Points on a hilly landscape, in no order, each with its height.
A ball rolls from a point to the lowest of its 5 nearest points, and stops where none of them is lower. Distance is the straight distance between rows; heights are no part of it.
<1458>: [-7 10 2 5 -1 -16 -14 7 -11 18 2 -5 -2 7 -6 -3 22 7 0 13 10 -26 -16 16 -4 35 -4 3 4 17 -17 10 2 -14 -11]  h=266
<578>: [-1 9 -1 9 -7 -22 -13 10 -7 17 5 -6 -3 16 -5 -1 27 2 -3 17 12 -24 -14 14 0 26 -4 0 -1 12 -15 5 0 -14 -7]  h=504
<418>: [18 3 7 -4 1 7 14 2 8 -9 6 12 7 -9 9 9 -2 -3 10 -24 -2 -5 19 -8 -4 -27 -6 -10 4 3 16 -8 5 5 8]  h=459
<121>: [-13 -2 1 8 0 -2 1 -1 -7 -10 5 -10 -9 3 0 5 -4 -6 -11 9 4 2 -6 11 9 10 0 10 6 4 3 12 -12 -7 3]  h=680
<1238>: [11 0 4 0 2 16 8 -5 7 2 7 2 1 -8 1 4 -3 5 11 -26 -10 -9 15 -10 -2 -34 -9 -18 1 -4 20 -16 5 14 -13]  h=327
<675>: [3 -7 4 -2 7 6 0 4 -3 -9 0 6 4 2 -1 -5 0 6 11 -23 -2 9 2 -10 2 -14 -2 -7 -7 0 11 -11 2 11 -6]  h=122
<941>: [12 8 16 -20 -4 -5 -2 -18 -19 -20 8 7 10 -15 7 -1 -9 -13 8 6 8 2 10 1 -14 5 17 15 -4 -10 13 14 2 6 9]  h=223
<493>: [-5 -9 0 1 5 8 5 -3 -1 -4 -6 10 1 2 7 -10 -1 12 3 -17 -1 13 -6 -7 10 -8 -9 -13 -8 -13 -2 -11 9 7 -12]  h=295
<992>: [-11 10 1 -5 -14 -4 -13 -8 -12 -3 -4 -9 -4 -6 0 1 -8 0 0 0 4 11 1 8 -11 6 6 18 10 -13 5 16 -2 -6 7]  h=360
<716>: [-2 -16 -17 8 5 5 -2 13 20 21 -4 -4 5 8 -18 -9 2 15 -3 11 1 1 -15 2 20 2 8 -13 -1 11 -11 -20 -5 11 -3]  h=192
<16>: [-16 23 10 2 -12 -7 -8 2 -15 -2 -4 -6 -8 -12 10 9 -5 -4 6 13 -3 -7 -7 10 -5 16 -10 22 4 -11 -1 22 -5 -19 8]  h=517
<248>: [3 -13 -13 5 4 2 -3 9 21 19 -1 -9 -4 11 -9 -14 3 10 -4 15 -7 10 -7 -2 21 5 7 -1 -9 2 -8 -15 -6 -1 -6]  h=175
<636>: [-2 -9 -10 9 2 -6 9 6 3 -3 -7 4 0 5 -7 -10 -9 0 -7 1 -7 10 -10 3 9 4 -2 0 -15 -7 -15 -6 -3 0 -5]  h=413
<482>: [-2 3 2 3 7 11 6 -4 2 8 5 9 4 6 7 -2 3 12 -1 -21 -8 8 2 -17 3 -13 -15 -18 -4 -10 5 -17 6 9 -16]  h=321
<1280>: [4 -3 3 -2 7 9 2 -3 0 0 3 6 6 -6 0 2 1 8 6 -28 -3 -6 7 -10 -3 -28 -10 -15 -4 -2 19 -12 1 15 -10]  h=255
<114>: [15 9 11 -8 0 12 12 1 6 -12 0 14 7 -7 7 7 -3 -15 6 -17 4 1 17 -11 -16 -15 -4 -4 9 -4 11 2 13 0 7]  h=411
<397>: [-2 -6 10 -5 3 10 -2 3 2 -6 0 10 5 4 -5 1 -3 -5 7 -19 7 18 -1 -1 -2 -5 5 9 7 -1 12 -1 1 3 2]  h=279
<1509>: [1 -5 -9 13 -10 -13 0 15 -1 5 -9 -8 -13 6 -8 -1 15 -1 -8 17 5 -12 -7 8 0 14 -2 4 -13 6 -15 4 -6 -4 -1]  h=199
<125>: [2 -6 12 -5 4 9 2 0 2 -8 1 10 4 1 4 1 4 9 5 -26 4 11 1 -2 -5 -12 0 3 4 3 10 -2 0 13 0]  h=394
<449>: [8 3 1 -4 2 15 14 -3 8 -3 4 1 4 -14 9 0 -11 0 9 -16 -12 -10 20 -15 -2 -39 -7 -17 8 1 23 -9 3 10 3]  h=461
<116>: [-16 4 0 2 2 -6 -4 4 -4 -1 4 -14 -10 0 8 4 2 -6 -12 15 -1 -12 0 14 5 15 -7 13 13 6 -2 12 -13 -16 4]  h=77
<372>: [-16 15 10 -4 -13 -5 -13 -11 -20 -10 -7 -5 -12 -14 0 12 -4 1 9 17 6 -5 -4 10 -13 16 -1 17 3 -15 12 23 2 -1 12]  h=515
<659>: [-3 -16 -19 1 7 6 2 7 15 14 -3 -14 2 4 -4 -12 -3 14 -3 14 -15 11 -6 0 14 3 7 -2 -6 7 -17 -20 -10 1 -1]  h=225
<872>: [-1 5 11 -13 -11 0 -12 -18 -15 -15 3 -2 1 -21 2 12 -10 -7 11 18 8 -2 1 12 -20 11 12 19 1 -9 12 23 -3 2 12]  h=420
<468>: [-9 -17 -20 10 10 9 -2 9 18 27 -6 -1 2 8 -15 -10 6 15 0 13 -2 1 -18 1 23 -8 5 -20 -5 7 -9 -24 1 17 -3]  h=189
<163>: [10 9 18 -20 -4 -7 -1 -17 -16 -25 10 0 7 -15 10 6 -4 -9 10 16 6 5 5 13 -12 6 12 21 -1 -2 16 28 6 1 15]  h=397
<966>: [-2 2 -5 14 -4 -5 -1 13 0 7 -8 -10 -9 8 -3 6 21 -1 -7 16 7 -20 -6 11 -2 20 1 4 -7 13 -15 8 -8 -4 -5]  h=218
<1380>: [-4 -7 -6 3 8 1 9 -1 3 2 -6 10 5 5 4 -12 -2 6 1 -14 -9 17 -3 -13 12 -3 -13 -14 -10 -7 -5 -9 8 5 -10]  h=257
<437>: [-4 -11 -13 10 -1 -6 -6 4 15 19 -8 -15 -4 4 -15 -11 9 12 -3 21 -5 1 -7 -8 16 10 8 -1 -9 9 -10 -3 -16 -10 1]  h=254
<1179>: [8 9 8 -12 -5 0 -5 -9 1 -6 -1 0 -1 -1 -5 3 -10 -7 7 -5 5 10 10 2 -25 4 10 13 7 -16 1 11 3 0 10]  h=113
<1032>: [-2 6 17 -15 -8 -1 -13 -17 -8 -21 10 -5 1 -20 3 17 -6 -6 14 22 9 -5 -2 14 -16 15 12 23 6 -4 13 27 1 3 14]  h=435
<1429>: [-1 -18 -9 9 18 8 2 5 16 15 0 7 11 9 6 -8 -1 12 -3 6 -10 6 -10 3 25 -10 5 -22 -10 9 -14 -17 7 12 -5]  h=89
<849>: [-1 -6 4 2 4 9 0 -1 -2 -12 2 7 5 4 -2 -5 6 4 6 -21 2 8 -8 -1 4 -5 -5 2 -4 -3 5 -2 -2 10 -1]  h=303
<1375>: [3 3 0 0 13 9 12 7 6 14 10 -3 2 10 10 -3 4 6 -3 -17 -13 14 0 -11 8 -22 -10 -24 -7 -1 4 -17 14 3 -14]  h=473
<773>: [9 11 2 -3 -5 19 19 -3 3 -6 -2 2 2 -16 12 2 -12 -4 9 -17 -15 -6 17 -15 -3 -39 -2 -14 1 7 22 -9 10 1 10]  h=510
<651>: [-2 -6 -20 9 -9 -6 6 6 3 -4 -8 -9 -7 0 -14 -6 3 -2 -7 15 1 -4 -4 3 8 8 -5 4 -11 2 -15 -3 -5 -2 -2]  h=216
<1346>: [1 7 -3 16 -17 -21 -6 17 -3 25 -9 -4 5 11 -7 -5 19 7 -4 12 7 -17 -14 2 4 18 -2 -1 -5 23 -13 8 -7 -16 -4]  h=400
<39>: [-6 -8 3 -1 -7 7 1 -1 -3 -15 5 -2 -3 7 -6 2 -3 -6 0 -9 4 14 -8 5 5 -1 2 9 5 -3 5 0 -7 -1 3]  h=74
<1139>: [2 -17 -18 6 17 10 1 3 20 21 -2 -1 7 12 -4 -7 -4 13 -4 8 -5 7 -13 2 25 -6 3 -16 -3 7 -12 -18 1 18 -6]  h=99
<1312>: [-9 11 6 -6 -15 -3 -14 -9 -14 -8 2 -9 -2 -10 -1 1 -10 1 7 12 9 5 -4 3 -19 11 1 19 2 -19 4 16 -1 -5 6]  h=501
<1350>: [5 8 10 -15 -6 -6 -6 -25 -14 -17 2 7 6 -16 3 2 -11 -9 8 3 9 4 11 -1 -16 5 17 13 2 -12 8 14 5 3 11]  h=127
<990>: [13 6 8 -8 -2 13 12 6 5 -13 0 15 6 -7 3 10 -5 -8 6 -18 -2 -2 23 -8 -12 -19 -2 -7 8 1 14 -1 15 2 14]  h=458
<928>: [-7 -8 -3 9 -1 1 3 0 -13 -15 -3 3 1 1 -9 -13 -9 0 -10 -5 2 12 -8 2 10 2 -6 -1 -9 -3 -4 -2 -4 4 -1]  h=798
<400>: [1 -3 -13 8 -4 -11 -1 10 17 4 -9 -11 -11 0 -10 -11 4 3 -4 16 -7 -1 -5 -4 11 10 0 3 -16 6 -12 -1 -8 -6 -2]  h=203
<398>: [-4 -8 -14 8 -2 -7 5 4 -6 -12 -4 -4 -12 9 -11 4 -2 -5 -8 13 2 0 -7 12 6 12 -5 3 -3 2 -6 4 -9 0 -1]  h=441
<1085>: [-2 -10 4 0 -3 6 1 0 -5 -11 -2 8 4 10 -3 2 -5 -3 1 -16 11 12 -9 3 2 -1 -3 7 0 0 6 -1 -2 2 -4]  h=481
<543>: [3 -14 -8 2 15 -2 2 2 15 13 -4 -1 0 2 -3 -13 -7 5 -7 1 -13 12 -4 -3 12 1 3 -6 -12 -4 -18 -14 -1 0 -9]  h=149
<1499>: [-7 -4 -16 11 -3 -4 -3 11 11 22 -6 -15 -4 5 -14 -13 10 13 -7 14 -2 -6 -3 -5 20 8 3 -2 -6 14 -8 -14 -12 -10 1]  h=348
<76>: [-2 9 17 -20 -8 -1 -4 -17 -13 -27 8 -1 3 -22 6 18 -4 -11 12 26 5 2 5 9 -12 14 11 22 7 -2 18 32 5 -6 19]  h=426
<489>: [0 2 6 -12 -5 3 -7 -3 0 -2 6 -4 -1 5 -4 6 -7 -2 1 -11 4 15 4 2 -9 1 6 10 6 -13 2 2 1 3 2]  h=137
<15>: [6 9 9 -13 0 -4 -2 -20 -8 -16 6 9 6 -11 1 -3 -15 -10 6 -3 10 6 15 -4 -22 3 14 12 3 -12 9 7 4 0 4]  h=78
<734>: [-17 20 7 -2 -16 -2 -11 -5 -17 -3 -1 -8 -11 -12 1 4 -7 1 5 13 4 -1 -1 11 -11 13 -6 18 5 -15 6 16 -7 -11 12]  h=503
<421>: [13 -3 9 0 6 8 5 1 4 -7 1 9 5 -4 0 8 0 1 8 -31 4 2 4 -7 -5 -16 -2 5 -2 0 17 -5 2 18 -2]  h=412
<639>: [2 -9 -7 0 10 6 6 3 4 7 -5 8 4 3 4 -12 -5 7 -3 -11 -11 15 -3 -12 13 -4 -6 -14 -10 -4 -7 -12 12 4 -14]  h=181
<1213>: [-4 10 3 9 -10 -20 -13 12 -10 24 -7 -1 3 13 -2 -2 22 6 -2 17 10 -19 -19 7 -3 30 -5 0 1 19 -19 7 2 -12 -8]  h=682
<1097>: [3 -1 8 -12 0 1 -2 -2 2 -4 4 -1 5 4 -4 5 -5 -5 3 -19 6 14 0 2 -10 -3 5 6 8 -7 6 1 3 8 9]  h=155
<1459>: [-4 9 13 -8 -9 -7 -18 -13 -10 -19 -1 -5 2 -19 0 15 -2 -5 10 20 7 -1 -3 13 -12 15 5 21 4 -9 15 24 -1 4 7]  h=460
<1273>: [-4 -12 -16 7 3 -1 -3 7 22 23 0 -10 -4 7 -14 -13 9 15 -3 14 -4 2 -9 -3 21 7 11 1 -1 11 -8 -17 -11 -2 -5]  h=273
<6>: [-9 3 -5 7 -2 -12 -1 3 -5 -9 5 -10 -11 5 2 6 4 -11 -13 19 1 -10 1 12 3 16 -2 5 8 7 -5 7 -13 -8 -5]  h=205
<1193>: [14 3 2 -2 1 8 12 -1 9 -2 5 0 5 -13 7 8 -7 4 10 -22 -3 -6 15 -11 0 -33 -3 -12 4 6 22 -12 6 6 1]  h=365
<940>: [7 -18 -15 0 16 5 4 9 19 15 -1 -1 6 9 2 -11 -2 10 -8 8 -7 11 -5 4 19 -7 6 -17 -2 10 -12 -18 1 13 -6]  h=82
<120>: [-5 -15 -20 7 3 5 -4 11 21 23 0 -6 0 4 -18 -12 7 15 -1 19 -3 0 -13 -4 24 -3 2 -8 -3 13 -5 -21 -9 3 -4]  h=296
<590>: [2 8 -4 4 8 11 13 -2 7 10 8 0 -1 2 0 1 2 6 1 -19 -8 0 8 -15 -3 -24 -11 -27 -4 -9 11 -20 12 9 -17]  h=336
<161>: [15 3 1 -9 -8 13 21 -2 5 -8 -3 11 9 -10 13 10 -7 -4 3 -21 -9 -6 16 -13 -7 -28 -4 -13 5 6 14 -6 10 1 16]  h=486
<517>: [-3 -6 -9 2 8 1 1 -3 -3 4 -8 7 1 9 -3 -13 -10 4 2 -3 -8 8 -6 -6 15 -5 -7 -5 -12 -9 -14 -8 6 2 -7]  h=277
<822>: [-15 3 -1 4 -6 -3 -5 0 -11 -10 2 -4 -12 -2 8 6 -5 -7 -12 13 4 1 -3 15 6 9 0 12 8 -2 -2 10 -13 -14 4]  h=419
<230>: [9 4 14 -15 3 2 0 -18 -10 -15 7 16 12 -5 1 -3 -11 -12 9 -5 10 -5 16 -11 -23 -2 9 1 5 -8 6 5 4 6 10]  h=54
<363>: [2 7 11 -12 -9 -8 -10 -24 -16 -14 5 0 3 -8 2 1 -15 -7 11 14 12 1 5 5 -16 6 15 16 -1 -14 10 14 0 5 11]  h=272
<1510>: [10 7 12 -14 5 3 5 -18 -7 -13 4 15 12 -8 0 0 -12 -13 4 -12 14 -1 19 -11 -26 -3 8 -2 10 -14 9 3 8 1 11]  h=79
<474>: [-2 -1 -4 17 -12 -18 -6 14 -1 22 -15 -9 -3 6 -7 -8 18 9 -9 10 1 -15 -8 -1 12 11 2 1 -11 21 -13 4 -10 -14 -3]  h=236
<1341>: [-3 -7 -4 2 -1 8 0 1 -9 -14 -1 0 -3 5 -9 0 -4 -2 -9 1 4 13 -14 5 10 2 2 5 -2 -3 -2 2 -5 -1 0]  h=771
<222>: [-11 5 0 1 -10 -6 -11 -2 -5 -6 0 -4 -12 0 2 5 -7 -11 -8 5 0 10 -6 8 2 11 5 13 6 -6 1 11 -7 -13 5]  h=596
<1041>: [11 11 8 -7 1 8 5 -14 -1 -12 7 20 12 -9 4 2 -4 -20 9 -13 9 -5 19 -16 -20 -4 4 -8 6 -8 12 -1 12 -2 12]  h=141
<1392>: [-2 7 2 8 0 -14 -11 12 -8 12 1 -5 -4 7 -1 1 26 0 -6 16 8 -25 -14 13 -10 26 -3 0 0 14 -16 10 1 -12 -7]  h=256
<103>: [1 -2 -14 12 -4 -13 5 9 5 6 -10 -12 -11 7 -9 -4 7 2 -10 16 -2 -12 -3 6 5 12 -2 4 -14 9 -16 0 -10 -7 -1]  h=193
<831>: [4 -13 -4 4 27 7 8 5 9 17 2 8 10 10 8 -3 -3 10 -5 -3 -14 13 -6 -2 19 -12 -4 -28 -2 9 -8 -14 13 15 -8]  h=157
<562>: [0 -2 6 -5 -4 8 -6 0 0 -8 7 -1 -1 6 -2 4 -6 -1 2 -13 3 18 -8 6 1 -4 8 9 3 -8 7 5 1 0 4]  h=211
<613>: [0 9 -3 12 -13 -19 -5 13 -6 24 -14 -9 4 11 -4 -4 22 2 -1 13 12 -14 -16 8 1 22 -2 2 -5 21 -21 6 -3 -12 -3]  h=700
<432>: [-2 4 -5 5 7 10 10 3 3 10 4 4 -4 5 2 -1 7 6 1 -16 -18 4 7 -14 0 -24 -13 -28 1 -9 8 -18 15 8 -16]  h=443
<1221>: [1 -17 -13 5 10 5 -1 7 19 17 2 -5 4 7 -10 -9 2 15 -4 14 -8 7 -11 2 26 -1 8 -8 -3 11 -10 -18 -8 7 -5]  h=128
<629>: [-2 -12 -17 6 1 -7 2 3 7 -1 -11 -4 -6 6 -7 -12 -3 3 -7 15 -7 7 -4 1 10 9 2 5 -15 1 -16 -7 -3 -4 -3]  h=245
<542>: [9 9 9 -4 -3 15 14 -6 5 -13 5 18 11 -6 0 9 -4 -16 0 -10 -4 -5 19 -19 -18 -19 -4 -17 7 -4 17 -1 14 -4 17]  h=409
<603>: [7 -11 -5 3 19 4 7 3 8 14 3 8 7 9 9 -12 0 5 -7 -11 -9 22 -7 -9 16 -6 -5 -19 -2 4 -10 -14 6 8 -11]  h=176
<747>: [-3 -4 -4 3 5 5 4 1 -7 -15 -5 10 1 7 -6 -7 -6 2 0 -10 1 9 -9 3 9 3 -7 -1 -4 -10 -2 -5 0 1 -7]  h=539
<355>: [-2 -11 -9 1 -6 -8 6 3 -7 -13 0 3 -4 5 -7 -10 -9 -5 -5 12 -1 0 -12 8 11 9 -6 4 -9 -3 -9 -1 -5 1 -4]  h=754
<1452>: [9 7 5 -13 1 4 4 -19 -5 -13 10 17 6 -9 3 0 -7 -16 9 -12 10 -2 19 -10 -24 -3 10 7 8 -12 0 6 8 -1 8]  h=83
<1469>: [-6 -2 -5 6 0 -12 -3 6 -5 3 -1 -9 -14 8 -3 6 22 -1 -8 20 2 -17 -4 10 -5 18 -1 1 0 8 -13 8 -7 -6 -4]  h=204
<10>: [14 2 11 -3 -1 6 8 0 5 -9 -3 12 8 -10 4 8 -5 -8 11 -23 2 5 16 -5 -11 -18 -1 -4 7 4 10 -4 6 10 6]  h=521
<1204>: [11 -6 8 1 10 7 1 2 3 -5 1 2 2 -1 5 1 2 5 5 -27 5 3 5 -9 0 -20 -7 -4 6 -5 19 -7 1 16 -7]  h=350
<101>: [-10 8 9 0 -2 -17 -6 1 -12 3 3 -7 -9 -4 11 6 1 -7 -6 15 0 -12 5 12 1 17 -5 19 8 1 -9 11 -11 -15 0]  h=118
<358>: [6 7 13 -16 -8 -6 -4 -15 -22 -20 8 -1 3 -16 2 5 -14 -9 13 12 8 3 7 7 -11 6 16 14 2 -10 13 21 0 2 11]  h=287
<1154>: [9 -3 10 -12 -2 3 -4 -7 -2 -4 6 7 3 1 -4 8 -9 -5 1 -17 7 12 8 -6 -16 2 11 9 12 -12 -1 5 4 9 9]  h=111
<815>: [-8 6 7 -11 -7 -3 -10 -15 -11 -10 7 -6 -4 -4 -5 2 -14 -1 5 5 8 1 6 6 -22 12 10 14 -3 -14 4 16 1 -1 8]  h=434
<1029>: [-2 -13 -12 -4 20 7 9 2 8 10 4 5 7 10 6 -11 -6 6 -4 -2 -14 15 0 -9 16 -3 0 -13 -6 2 -14 -8 3 5 -9]  h=110
<938>: [-7 4 2 -5 -8 0 -11 -1 -8 -5 0 -11 -2 2 -3 -2 -10 -2 -6 -8 5 15 -3 4 -10 9 5 12 7 -8 2 9 -2 -11 9]  h=339
<268>: [5 12 15 -15 -2 -6 -4 -16 -12 -16 0 2 5 -11 -4 1 -16 -6 11 3 8 3 9 -1 -20 9 15 12 4 -13 8 9 4 4 8]  h=123
<1409>: [-6 -4 -12 13 -5 -5 1 8 0 -5 -7 -8 -10 5 -8 -2 3 -3 -15 14 -2 -4 -5 8 5 10 -3 7 -13 1 -12 2 -10 -6 -3]  h=148
<650>: [-10 -6 -5 10 -2 -7 3 5 -3 -9 -1 -5 -8 6 -4 6 0 -3 -11 12 7 -7 -1 12 6 7 -2 7 1 7 -7 6 -13 -3 2]  h=387
<530>: [-9 8 7 8 7 -22 -10 -1 -12 3 8 -12 -9 -3 10 5 12 -1 -3 12 4 -27 -1 18 0 27 -4 13 8 12 -10 10 -14 -14 -7]  h=215
<208>: [8 3 3 -16 -4 0 -5 -15 -5 -8 1 1 2 -1 -3 1 -16 -9 5 -11 9 9 12 -5 -19 4 7 9 6 -15 1 7 5 4 4]  h=94
<1219>: [17 2 11 -7 0 8 10 3 10 -8 1 9 4 -7 6 7 -6 -11 6 -22 -4 1 19 -9 -11 -29 -3 -2 9 2 14 -5 12 4 7]  h=499
<602>: [4 -4 1 0 6 14 7 -6 6 -1 5 0 2 -2 5 -1 -2 12 8 -23 -5 -6 7 -14 0 -28 -12 -21 0 -7 15 -18 4 11 -14]  h=38
<1473>: [2 3 -5 11 -9 -15 -4 11 -6 12 -4 -10 -4 10 -8 6 21 -3 -2 15 4 -21 -8 10 0 26 -5 3 -4 17 -16 5 -3 -10 -5]  h=288
<1208>: [2 -16 -17 10 15 8 0 8 14 24 -10 5 6 6 -10 -7 2 17 -3 11 -3 3 -14 7 19 -10 7 -23 -11 7 -12 -23 8 24 -2]  h=135
<1423>: [0 -3 -8 15 -10 -14 -1 12 7 17 -11 -17 -4 3 -10 -2 10 1 -7 16 -6 -11 -5 0 12 12 -3 3 -13 14 -9 2 -14 -14 2]  h=201
<1438>: [-3 4 -12 14 -12 -13 -4 13 4 19 -11 -8 -4 5 -11 -5 20 6 -7 16 -1 -11 -5 -1 8 11 -2 5 -10 14 -14 3 -8 -12 0]  h=217
<56>: [13 1 10 -4 6 11 6 0 6 -7 0 3 6 -5 8 7 3 6 8 -29 -4 0 9 -9 -2 -21 -4 -6 -3 6 16 -6 6 15 2]  h=343
<1012>: [-11 5 5 10 4 -19 -8 3 -9 1 7 -13 -9 -1 10 10 8 -5 -4 18 5 -19 -2 15 4 20 -3 11 9 11 -9 10 -11 -11 -4]  h=182
<227>: [11 6 8 -5 3 16 10 -1 2 -6 2 17 12 -2 6 12 -5 -11 -1 -16 0 -1 16 -14 -19 -12 2 -4 14 -6 4 4 14 1 10]  h=309
<217>: [-4 -4 0 -3 7 6 3 0 -2 -2 0 9 2 6 2 -5 4 6 5 -24 -2 10 0 -12 6 -7 -10 -10 -7 -6 4 -15 2 12 -13]  h=229
<1138>: [-5 10 9 -9 -16 -2 -15 -16 -17 -5 0 -8 1 -16 -2 6 -6 3 10 15 5 1 -2 9 -18 13 7 18 4 -14 9 21 3 3 7]  h=520
<209>: [8 5 7 -11 -1 10 14 -3 9 -13 0 18 6 -10 6 9 -5 -13 3 -16 -3 1 19 -10 -18 -16 -3 -13 11 -2 8 1 13 -3 14]  h=403
<273>: [-16 20 11 0 -6 -16 -10 3 -15 -2 -4 -8 -13 -2 17 6 -3 0 3 14 -1 -14 -1 12 4 15 -12 24 8 -2 0 22 -9 -19 6]  h=370
<219>: [0 -9 -15 1 6 -4 9 1 4 0 -12 3 -4 4 -5 -15 -6 4 -10 8 -13 7 -6 0 10 3 -4 1 -13 -3 -16 -3 -2 -3 -4]  h=276
<1248>: [-12 -6 1 0 -6 3 -8 2 -7 -9 0 -3 -4 9 -2 0 -5 -7 -4 -2 8 18 -8 9 4 0 3 17 11 -3 6 7 0 -3 2]  h=604
<199>: [-1 -12 -17 13 14 8 2 8 13 26 -6 6 10 8 -8 -8 5 17 -1 8 0 1 -14 2 25 -17 3 -29 -12 6 -16 -22 5 26 -8]  h=178
<591>: [1 -16 -10 3 17 4 3 7 19 15 6 1 8 8 4 -10 -4 10 -3 2 -13 14 -6 -3 19 -6 6 -16 -6 8 -10 -16 5 9 -6]  h=63
<19>: [8 6 2 -7 -9 11 19 2 4 -11 -4 6 2 -16 15 8 -8 -9 4 -13 -12 -7 12 -20 -6 -35 -2 -16 4 2 23 -9 9 0 15]  h=511
<951>: [6 11 7 -14 -13 21 20 -6 6 -6 -3 1 0 -16 6 6 -18 -10 6 -7 -13 -5 11 -21 -6 -40 -1 -22 -3 -4 25 -12 5 0 21]  h=534
<632>: [-10 17 12 1 1 -18 -8 4 -12 0 0 -8 -11 -6 16 4 6 0 1 12 -1 -14 -2 13 -2 21 -11 20 11 4 -5 20 -10 -20 -2]  h=280
<360>: [-4 -7 -1 4 13 10 10 -1 8 9 2 10 6 11 8 -9 5 7 -3 -15 -10 7 -3 -13 11 -11 -15 -22 -4 -8 -6 -15 14 4 -16]  h=373
<182>: [-4 2 -13 11 -13 -14 -7 9 7 21 -14 -7 -5 8 -10 -6 18 12 -3 14 0 -12 -5 -8 14 9 3 -2 -9 16 -11 0 -19 -13 -1]  h=226
<130>: [-8 -1 -3 11 -1 -12 0 2 -4 0 4 -9 -13 4 5 5 12 -6 -13 21 0 -19 -1 16 -2 19 -3 9 6 11 -5 4 -15 -10 -5]  h=213
<1263>: [-12 8 3 0 3 -17 -9 2 -7 0 7 -9 -14 -2 13 6 9 -3 -8 13 4 -14 2 12 -2 18 -6 16 12 3 -7 10 -9 -17 -4]  h=186
<409>: [-1 -6 -1 -1 4 8 1 -2 -1 -12 -2 11 4 4 1 -9 -2 6 4 -15 0 9 -6 -12 3 -5 -8 -7 -9 -5 4 -8 1 9 -11]  h=281
<510>: [1 -9 -9 3 12 7 8 -1 10 8 -1 6 2 4 3 -15 -4 6 -1 0 -12 16 -6 -7 16 -5 -1 -8 -11 -6 -16 -14 3 2 -9]  h=71
<1309>: [15 10 9 -11 -1 9 9 -14 6 -11 6 17 8 -6 4 6 -9 -12 -1 -19 6 0 19 -10 -25 -7 1 1 10 -11 0 0 14 -1 7]  h=177
<131>: [-5 10 0 8 1 -17 -7 5 -4 5 7 -8 -5 5 -1 4 22 -3 -7 18 6 -28 -9 14 -4 28 3 8 6 12 -12 7 -4 -16 -11]  h=96
<505>: [9 -3 9 2 0 13 -2 0 -2 -6 2 11 3 0 2 1 4 0 6 -29 7 11 0 -5 -3 -15 -2 -4 2 2 14 -5 2 16 -5]  h=286
<607>: [-4 0 -7 10 -4 -12 -1 5 2 -4 -3 -7 -10 6 -7 6 9 -8 -11 21 0 -16 -4 7 3 13 3 7 -4 5 -10 4 -9 -4 -7]  h=212
<557>: [11 5 5 -8 2 8 -3 -4 3 -6 5 7 6 0 -2 6 -6 -7 4 -19 4 13 9 -1 -19 -4 8 6 9 -8 1 2 8 3 8]  h=112
<429>: [-5 5 5 3 3 -21 -12 9 -10 10 6 -4 -7 1 3 -1 21 1 1 14 11 -25 -10 15 -6 29 -2 6 5 13 -15 8 -10 -13 -12]  h=168
<417>: [-5 1 -3 9 0 -16 -10 6 -5 3 2 -9 -8 9 -2 4 18 -1 -13 20 7 -27 -5 17 -3 22 -3 4 -1 12 -8 7 -12 -11 -4]  h=167
<333>: [-12 -2 1 0 -5 5 -5 -2 -9 -8 5 -4 -8 6 -2 5 -5 -3 -6 1 4 17 -7 7 -2 4 6 13 8 -6 4 7 -8 -10 6]  h=599
<825>: [-6 7 7 -10 -9 2 -15 -9 -6 -4 4 -12 -3 4 -3 7 -13 -2 0 -3 3 15 2 3 -13 4 7 15 10 -15 1 11 -1 -9 5]  h=214
<231>: [2 5 -2 2 3 10 10 -3 5 4 5 -2 -2 -2 5 3 -2 7 4 -17 -5 -14 13 -17 -1 -28 -8 -25 2 -9 19 -23 10 14 -15]  h=331
<536>: [12 5 5 -13 -6 17 17 -1 8 -13 -3 16 7 -11 3 6 1 -12 6 -17 -2 -7 15 -17 -10 -27 -8 -14 2 1 13 -1 19 -1 16]  h=451
<561>: [-19 13 5 1 -9 -5 -9 -3 -11 6 1 -10 -4 -10 8 4 -5 -2 -5 9 -2 0 0 6 -2 10 -4 16 7 -6 1 22 -10 -20 8]  h=530
<1450>: [10 0 5 -1 5 11 4 2 3 -2 0 3 3 -8 9 1 2 4 13 -22 -6 -4 11 -9 1 -28 -6 -11 2 1 18 -10 4 15 -5]  h=180
<297>: [-16 5 1 -5 -9 -4 -9 -3 -10 -3 3 -11 -8 -3 5 7 -8 -6 -10 4 0 6 -3 7 1 7 -3 18 12 -7 4 20 -6 -19 4]  h=543
<1215>: [5 -10 -5 1 18 6 9 8 11 17 5 5 8 12 11 -1 3 3 -6 -11 -16 12 -1 -8 18 -15 -2 -27 -4 6 -6 -16 15 7 -13]  h=302
<49>: [13 -6 12 -7 6 9 0 1 4 -6 3 6 4 4 -1 5 -2 -2 2 -22 5 11 8 0 -9 -10 2 7 6 -2 8 1 4 6 8]  h=244
<775>: [-2 1 -8 15 -11 -14 -5 14 5 14 -17 -11 -7 4 -6 1 20 3 -7 19 -3 -13 -7 -1 -1 15 0 1 -7 15 -11 4 -7 -14 -2]  h=224
<1049>: [5 -16 -11 2 21 6 4 1 18 23 -3 4 10 4 1 -5 -1 9 -4 11 -9 4 -10 2 21 -14 3 -24 -7 9 -10 -19 7 24 -12]  h=126

Call two points neighbours if one is among the 5 nearest of the other. Go from one point of each pair to the other, from neighbour to neighbour, staying as low as possible. Name the highest point that can't be avoided.
<675> / <510> | <1380>
<602> / <1409> | <590>
<1409> / <510> | <437>
<1450> / <39> | <125>
<131> / <116> | <607>
<510> / <591> | <1029>
<230> / <39> | <562>
